Each scene shows the same named points in several views. A view is turned or mirrored, shifted and resized as a whole, has a little noise and may leave points out.

Scene 1
View 1
k_958: [ 2.32  0.40  0.05  0.56  0.73 -1.14  1.09  2.40  0.47 -0.45  2.65 -0.72
  0.01  1.07  1.42  0.66 -0.28  3.83 -0.03 -1.34  0.05  1.81  0.21 -0.34
 -4.75 -1.03 -0.10  0.52 -1.28 -1.86 -0.51  2.22  2.58]
k_643: [ 1.01  0.49  1.26 -0.90  1.63 -2.48 -0.36  0.21 -0.94  0.35  0.34  0.78
 -1.29  2.50  0.17  0.05  0.20  1.18  1.99 -1.11 -0.42  1.78 -0.07 -1.11
 -1.57  1.20 -3.72  1.56 -1.35 -1.03 -1.19  0.75  1.46]
k_220: [ 1.93  0.22  0.85  0.57  1.66 -2.24  0.75  1.37 -0.75 -1.14  1.23  0.84
 -1.08  1.90  0.08  1.45  0.51  2.33  1.30 -0.89  0.36  1.53  0.30 -0.44
 -2.53  0.83 -1.88  0.82 -1.73 -0.05  0.73  0.26  0.85]
k_503: [ 2.19  0.90  0.08  0.25  1.41 -1.42  0.60  1.44 -0.11  0.07  1.65  0.12
 -0.70  1.39  1.03  0.72  0.37  2.33  0.33 -0.11  0.25  1.53  0.53 -0.44
 -3.54  0.38 -0.76  0.78 -1.26 -1.10  0.25  1.39  2.13]
k_676: [ 2.17  0.17  1.00  0.99  2.34 -2.71  1.03  1.15 -1.48 -2.06  0.55  1.79
 -1.64  2.12 -0.75  2.50  1.29  1.29  1.73 -0.04  1.05  0.93  0.84 -0.20
 -1.38  2.01 -1.75  0.69 -2.22  1.56  2.74 -1.53 -0.32]
k_412: [ 2.07  0.69  0.96  0.76  2.74 -2.76  0.62  0.55 -1.70 -1.35 -0.02  2.14
 -1.98  2.19 -0.68  2.25  1.74  0.22  1.71  0.90  1.03  0.62  1.20 -0.17
 -0.82  2.83 -1.92  0.64 -2.10  1.72  2.92 -1.83 -0.29]
k_312: [ 1.76  1.47  0.27 -0.41  2.09 -1.85 -0.21  0.46 -0.70  1.01  0.61  0.82
 -1.29  1.87  0.92  0.24  0.96  0.62  0.83  0.96  0.17  1.16  0.95 -0.57
 -2.16  1.79 -1.62  1.10 -1.11 -0.63  0.24  0.77  2.01]
k_506: [ 1.45 -0.33  1.36  0.01  1.06 -2.26  0.62  1.35 -0.58 -1.14  1.39  0.27
 -0.79  2.05  0.12  0.90 -0.38  3.07  1.68 -2.65 -0.28  2.07 -0.49 -1.03
 -2.68 -0.19 -2.93  1.12 -1.59 -1.06 -0.87  1.14  1.28]
k_258: [ 1.99 -0.01  0.83  0.52  1.41 -2.04  0.90  1.59 -0.43 -1.31  1.49  0.50
 -0.90  1.67  0.14  1.47  0.20  2.73  1.17 -1.38  0.26  1.58  0.18 -0.59
 -2.95  0.39 -1.56  0.71 -1.76 -0.31  0.57  0.53  1.18]
k_924: [ 2.52 -1.13  1.42  2.17  1.38 -2.60  2.31  2.68 -0.94 -4.28  1.80  1.07
 -0.91  1.62 -1.23  3.52  0.20  4.02  1.68 -2.66  1.08  1.43  0.02 -0.11
 -2.90 -0.02 -1.29  0.25 -2.65  1.37  2.58 -1.06 -0.67]
k_76: [ 1.94  0.83  0.79  0.11  2.09 -2.22  0.41  0.74 -0.90 -0.53  0.64  1.14
 -1.32  1.92  0.16  1.18  0.99  1.19  1.28  0.07  0.40  1.17  0.73 -0.42
 -1.91  1.69 -1.79  0.96 -1.47  0.22  1.04 -0.03  0.97]
k_830: [ 1.69  1.09  0.68 -0.45  2.19 -2.23 -0.29  0.16 -0.96  0.52  0.26  1.17
 -1.55  2.17  0.41  0.53  1.02  0.37  1.25  0.53  0.16  1.25  0.73 -0.57
 -1.52  2.00 -2.37  1.20 -1.27 -0.26  0.43  0.19  1.35]
k_543: [ 2.15  1.39 -0.17  0.06  1.77 -1.38  0.29  1.04 -0.17  0.61  1.33  0.40
 -0.84  1.47  1.26  0.55  0.86  1.47  0.30  0.85  0.39  1.19  1.00 -0.41
 -3.05  1.00 -0.62  0.71 -1.09 -0.92  0.46  1.16  2.21]
k_410: [ 2.75 -1.42  1.11  2.38  0.30 -1.77  2.61  3.68  0.00 -4.22  3.12 -0.19
  0.06  1.11 -0.33  3.18 -0.72  5.99  0.77 -3.86  0.74  2.03 -0.42 -0.14
 -4.83 -2.02 -0.15 -0.03 -2.43 -0.06  1.32  0.55  0.44]
View 2
k_312: [-0.12  0.19  0.61 -0.24 -0.50  1.12 -1.45  0.20  0.46 -0.62 -0.06 -1.00
 -0.46 -0.64 -1.74 -0.31  0.01 -1.64  0.78  1.45  0.71 -0.76  0.39 -1.89
 -1.69 -0.19 -1.14  1.25 -0.91 -0.14  0.08  1.37 -1.62]
k_543: [-0.03  0.23  0.05 -0.51 -0.12  1.60 -1.24  0.20  0.69 -0.88  0.07 -1.34
 -0.27 -0.50 -1.89 -0.25 -0.24 -1.10  0.48  1.10  0.23 -0.46 -0.27 -1.93
 -0.83  0.34 -1.29  1.29 -0.67 -0.43  0.01  1.30 -1.66]
k_506: [ 0.89  0.30 -1.05  0.37 -0.46  0.67  0.00 -0.73 -0.08 -0.64 -0.83 -0.29
 -1.89  0.02 -1.55 -1.52  0.01  0.40  0.05  0.45  1.14 -0.29  0.52 -1.45
 -0.86  0.27 -0.76  0.27 -0.28  0.09  0.07  0.05 -0.89]
k_412: [-0.92 -0.91  0.15  0.31 -0.61  0.69 -1.28 -0.42 -0.08  0.82  0.20  0.73
  0.81 -0.55 -1.49  0.92  1.39 -1.77  0.75  2.14  0.21 -2.18  0.40 -0.25
 -1.47 -0.12 -0.07 -0.27 -0.92  1.33  0.12  1.45 -0.53]
k_676: [-0.57 -0.86 -0.51  0.31 -0.43  0.80 -0.87 -0.60 -0.11  0.63  0.13  0.75
  0.49 -0.36 -1.43  0.66  1.22 -1.02  0.44  1.80  0.08 -1.90  0.14 -0.22
 -0.87  0.22 -0.05 -0.49 -0.68  1.16  0.18  1.21 -0.52]
k_258: [ 0.37 -0.07 -1.03  0.04 -0.24  1.04 -0.27 -0.54  0.09 -0.48 -0.34 -0.30
 -0.79 -0.25 -1.60 -0.59  0.17  0.01  0.10  0.82  0.42 -0.61 -0.08 -1.18
 -0.35  0.52 -0.68  0.33 -0.36  0.20  0.14  0.58 -0.99]
k_410: [ 0.96 -0.39 -3.45 -0.02  0.55  1.73  1.18 -1.45 -0.08 -0.59 -0.19 -0.03
 -0.77  0.22 -1.68 -0.63  0.04  2.27 -0.86 -0.13 -0.56 -0.11 -1.39 -0.38
  2.14  1.86 -0.33 -0.56  0.20  0.21  0.26 -0.18 -0.53]
k_830: [-0.17  0.07  0.62  0.11 -0.65  0.74 -1.37  0.04  0.26 -0.19 -0.23 -0.50
 -0.50 -0.67 -1.62 -0.40  0.33 -1.64  0.76  1.53  0.96 -1.12  0.75 -1.51
 -2.03 -0.38 -0.82  0.86 -0.86  0.25  0.10  1.21 -1.20]
k_958: [ 0.74  0.54 -1.18 -0.61  0.21  1.95 -0.32 -0.15  0.57 -1.44 -0.12 -1.69
 -0.96 -0.32 -1.90 -0.96 -0.75  0.26 -0.08  0.32  0.09  0.34 -0.84 -2.08
  0.35  1.00 -1.40  1.28 -0.28 -0.90  0.06  0.76 -1.75]
k_503: [ 0.29  0.23 -0.49 -0.38  0.03  1.54 -0.75 -0.03  0.49 -1.01 -0.10 -1.28
 -0.65 -0.39 -1.84 -0.55 -0.40 -0.46  0.25  0.83  0.29 -0.25 -0.34 -1.92
 -0.45  0.52 -1.16  1.17 -0.52 -0.46  0.10  0.95 -1.63]
k_220: [ 0.13 -0.10 -0.77  0.15 -0.30  1.00 -0.56 -0.47  0.04 -0.32 -0.28 -0.15
 -0.63 -0.28 -1.64 -0.34  0.29 -0.34  0.26  1.03  0.47 -0.85  0.09 -1.04
 -0.74  0.44 -0.62  0.23 -0.52  0.34  0.16  0.72 -0.95]
k_924: [ 0.17 -1.04 -2.46  0.42  0.04  1.02  0.51 -1.36 -0.39  0.39 -0.08  1.04
  0.00  0.07 -1.51  0.14  0.98  1.05 -0.34  0.79 -0.30 -1.36 -0.65  0.31
  0.86  1.12  0.10 -1.17 -0.12  1.14  0.25  0.34 -0.13]
View 3
k_412: [ 0.06  1.40  0.85  0.14  0.64  1.64  1.40 -0.69  0.70 -0.18  0.89  1.18
  2.20  0.37 -1.31 -0.82 -1.27  1.39 -0.30 -0.46 -0.08  0.84  1.72 -0.48
 -0.94 -0.27  0.27  1.14 -2.14 -0.75 -1.48  1.58  2.02]
k_543: [ 2.42  1.28  1.50  0.28  0.51  1.75  0.90 -2.30 -0.49  0.55 -0.36  1.19
  1.14 -0.64 -1.87 -1.03 -0.10  0.03 -0.42  0.63  0.25  1.70  0.71  0.13
  1.26 -0.49 -0.60  1.44  0.25 -0.33 -0.61 -0.02 -0.45]
k_830: [ 2.53  0.92  0.76 -0.15  0.67  2.38  1.35 -1.42  0.41 -0.18  0.03  0.88
  1.58  0.67 -1.06 -1.56  0.41  0.79 -0.41  0.55  0.53  1.15  0.89  0.53
 -0.11 -0.01 -0.51  1.12 -0.37 -0.62 -0.08  0.22  0.32]
k_958: [ 2.53  1.74  1.32 -0.75 -0.72  0.84  0.76 -1.50 -1.18  1.32 -0.89  1.20
  0.48 -1.35 -1.73 -0.70  0.29 -0.65 -0.07  0.57  1.05  1.84 -0.95 -0.86
  2.01 -1.14 -0.23  2.10  1.67  0.07 -0.39 -0.66 -2.19]
k_76: [ 1.43  1.23  0.92 -0.25  0.37  1.71  1.31 -1.19  0.25  0.14  0.15  1.11
  1.56  0.12 -1.28 -1.05 -0.28  0.76 -0.25  0.19  0.44  1.14  0.79 -0.23
 -0.05 -0.34 -0.09  1.33 -0.57 -0.51 -0.75  0.63  0.46]
k_503: [ 2.35  1.43  1.34 -0.16 -0.01  1.43  0.89 -1.77 -0.52  0.75 -0.43  1.11
  0.93 -0.68 -1.72 -0.87  0.06 -0.07 -0.21  0.48  0.60  1.68  0.05 -0.33
  1.22 -0.65 -0.38  1.59  0.70 -0.20 -0.56 -0.16 -0.99]
k_676: [-0.14  1.76  0.78 -0.31  0.11  1.31  1.31 -0.20  0.44  0.19  0.69  1.12
  1.92 -0.03 -1.29 -0.60 -1.11  1.21 -0.11 -0.51  0.24  0.86  0.95 -1.04
 -0.71 -0.53  0.59  1.47 -1.63 -0.55 -1.39  1.40  1.36]
k_643: [ 2.92  0.86  0.23 -0.99  0.18  2.41  1.55 -0.70  0.51 -0.28 -0.02  0.70
  1.34  1.06 -0.53 -1.78  1.14  0.82 -0.24  0.61  1.19  0.98  0.10  0.46
 -0.51 -0.05 -0.30  1.08  0.13 -0.49  0.38  0.10 -0.22]
k_258: [ 1.43  1.74  0.60 -1.07 -0.64  1.09  1.24 -0.18 -0.08  0.68 -0.05  0.93
  1.16 -0.28 -1.02 -0.85  0.06  0.35  0.03  0.03  1.07  1.13 -0.49 -1.13
  0.21 -0.88  0.43  1.73  0.18 -0.22 -0.53  0.38 -0.67]
k_312: [ 2.60  0.88  1.22  0.24  0.85  2.26  1.19 -2.18  0.04  0.16 -0.09  1.08
  1.46  0.15 -1.54 -1.40  0.02  0.49 -0.51  0.71  0.30  1.43  1.02  0.64
  0.51 -0.12 -0.76  1.12 -0.15 -0.54 -0.33  0.14  0.21]
k_506: [ 2.24  1.51  0.21 -1.60 -0.79  1.43  1.37  0.06 -0.02  0.45 -0.26  0.81
  0.85  0.25 -0.67 -1.29  0.89  0.39  0.09  0.31  1.45  1.06 -1.04 -0.71
  0.00 -0.76  0.30  1.65  0.70 -0.21  0.08 -0.03 -1.27]
k_924: [-0.92  2.53  0.51 -1.41 -1.42 -0.04  1.23  1.13 -0.20  1.01  0.49  1.18
  1.44 -0.92 -1.03  0.06 -1.18  0.62  0.43 -0.97  0.90  0.86 -0.78 -2.64
 -0.32 -1.40  1.43  2.18 -0.74 -0.08 -1.54  1.26 -0.18]
k_220: [ 1.36  1.58  0.78 -0.74 -0.23  1.36  1.22 -0.62 -0.04  0.49  0.00  1.04
  1.29 -0.17 -1.13 -0.86 -0.18  0.59 -0.10  0.06  0.68  1.18  0.05 -0.68
  0.08 -0.67  0.26  1.57 -0.20 -0.36 -0.65  0.52 -0.23]
View 4
k_543: [ 1.62 -0.90 -2.34 -1.19  0.90  0.19  0.10 -0.66  2.98 -0.74  1.34 -2.20
  0.37  0.12 -2.33  1.04 -0.27 -1.54  0.12  0.44  0.28 -2.45 -1.32 -0.63
 -0.42 -0.63  1.64 -2.96 -0.24 -0.69  0.70 -1.85 -0.98]
k_412: [ 1.66 -2.62 -0.48 -1.71  0.80 -1.67  0.79  0.36  4.05  0.21  0.74 -2.62
  0.84  0.77 -1.35 -0.05 -0.69  1.79  1.69 -0.83  0.67 -1.15 -3.15 -0.34
 -1.33  3.38 -0.18 -0.50 -0.78 -1.24  0.73 -1.48 -1.05]
k_958: [-0.26  0.44 -3.50 -0.91  1.02  0.80  0.39 -0.69  2.79 -0.34  0.84 -1.96
 -0.46 -1.94 -2.73  1.10 -0.31 -2.92  0.38  1.68  1.86 -1.72 -0.85 -1.95
  0.57 -2.30  2.66 -3.46 -1.46 -0.39  0.60 -2.39 -0.94]
k_76: [ 1.34 -1.73 -1.24 -1.34  0.90 -1.06  0.47  0.15  3.29 -0.19  0.54 -2.45
  0.79  0.02 -2.21  0.59 -0.36 -0.21  1.08 -0.01  0.95 -1.54 -2.14 -0.85
 -1.19  1.23  0.87 -2.20 -0.76 -0.80  0.36 -1.96 -1.02]
k_410: [-3.08  0.63 -3.72 -1.20  0.76  0.21  1.41  0.19  4.20  0.99  0.09 -1.90
 -1.31 -4.29 -1.21 -0.25 -1.13 -1.16  2.32  1.97  4.30  0.65 -2.29 -3.22
  1.86 -0.05  1.77 -0.74 -4.02 -1.17  0.88 -2.48 -0.83]
k_503: [ 1.13 -0.70 -2.23 -1.14  0.90 -0.14  0.17 -0.52  2.81 -0.54  0.83 -2.23
  0.34 -0.50 -2.77  1.16 -0.14 -1.96  0.29  0.82  0.99 -1.97 -1.28 -1.23
 -0.67 -0.87  1.89 -3.41 -0.45 -0.49  0.42 -2.27 -1.05]
k_676: [ 0.76 -2.09 -1.01 -1.58  0.72 -1.45  0.87  0.49  4.11  0.36  0.58 -2.58
  0.53 -0.20 -1.29 -0.16 -0.73  1.32  1.93 -0.41  1.40 -0.69 -3.00 -0.83
 -0.72  3.04  0.27 -0.48 -1.40 -1.31  0.65 -1.71 -0.98]
k_830: [ 2.31 -2.11 -0.95 -1.33  0.86 -1.27  0.18  0.00  2.93 -0.36  0.39 -2.46
  1.22  0.72 -2.90  1.02 -0.05 -0.43  0.62 -0.24  0.43 -1.92 -1.93 -0.52
 -2.03  1.36  1.02 -3.11  0.04 -0.55  0.06 -2.01 -1.02]
k_924: [-1.78 -0.73 -2.25 -1.53  0.79 -0.98  1.49  0.73  4.42  1.09 -0.01 -2.25
 -0.41 -2.91 -0.95 -0.50 -1.00  0.58  2.54  0.80  3.51  0.51 -3.05 -2.43
  0.51  2.14  0.84  0.09 -3.33 -1.41  0.66 -2.11 -0.82]
k_643: [ 1.76 -1.70 -0.68 -1.25  0.74 -2.11  0.58  0.48  2.28 -0.15 -0.85 -2.53
  1.25 -0.38 -3.78  1.41  0.38 -1.36  0.74  0.28  1.58 -1.43 -1.66 -1.49
 -2.75  0.81  1.57 -4.37 -0.36 -0.12 -0.72 -2.62 -1.06]
k_312: [ 2.39 -1.69 -1.33 -1.34  1.01 -0.59  0.14 -0.35  2.84 -0.67  0.85 -2.42
  0.86  0.79 -2.77  1.20 -0.03 -0.96  0.22 -0.05  0.11 -2.39 -1.57 -0.32
 -1.48  0.37  1.40 -3.21  0.24 -0.62  0.31 -1.91 -1.05]
k_258: [ 0.21 -0.79 -1.98 -1.20  0.82 -0.69  0.78  0.13  3.24  0.09  0.07 -2.22
  0.19 -1.37 -2.40  0.64 -0.39 -1.08  1.18  0.79  1.99 -1.00 -1.93 -1.81
 -0.62  0.36  1.51 -2.45 -1.51 -0.60  0.32 -2.19 -0.96]

Which points are out of place in each view (at most two, in the order of its rows)? Write none if all are in place.
view 1 | none
view 2 | k_958
view 3 | k_830, k_258
view 4 | k_410, k_503
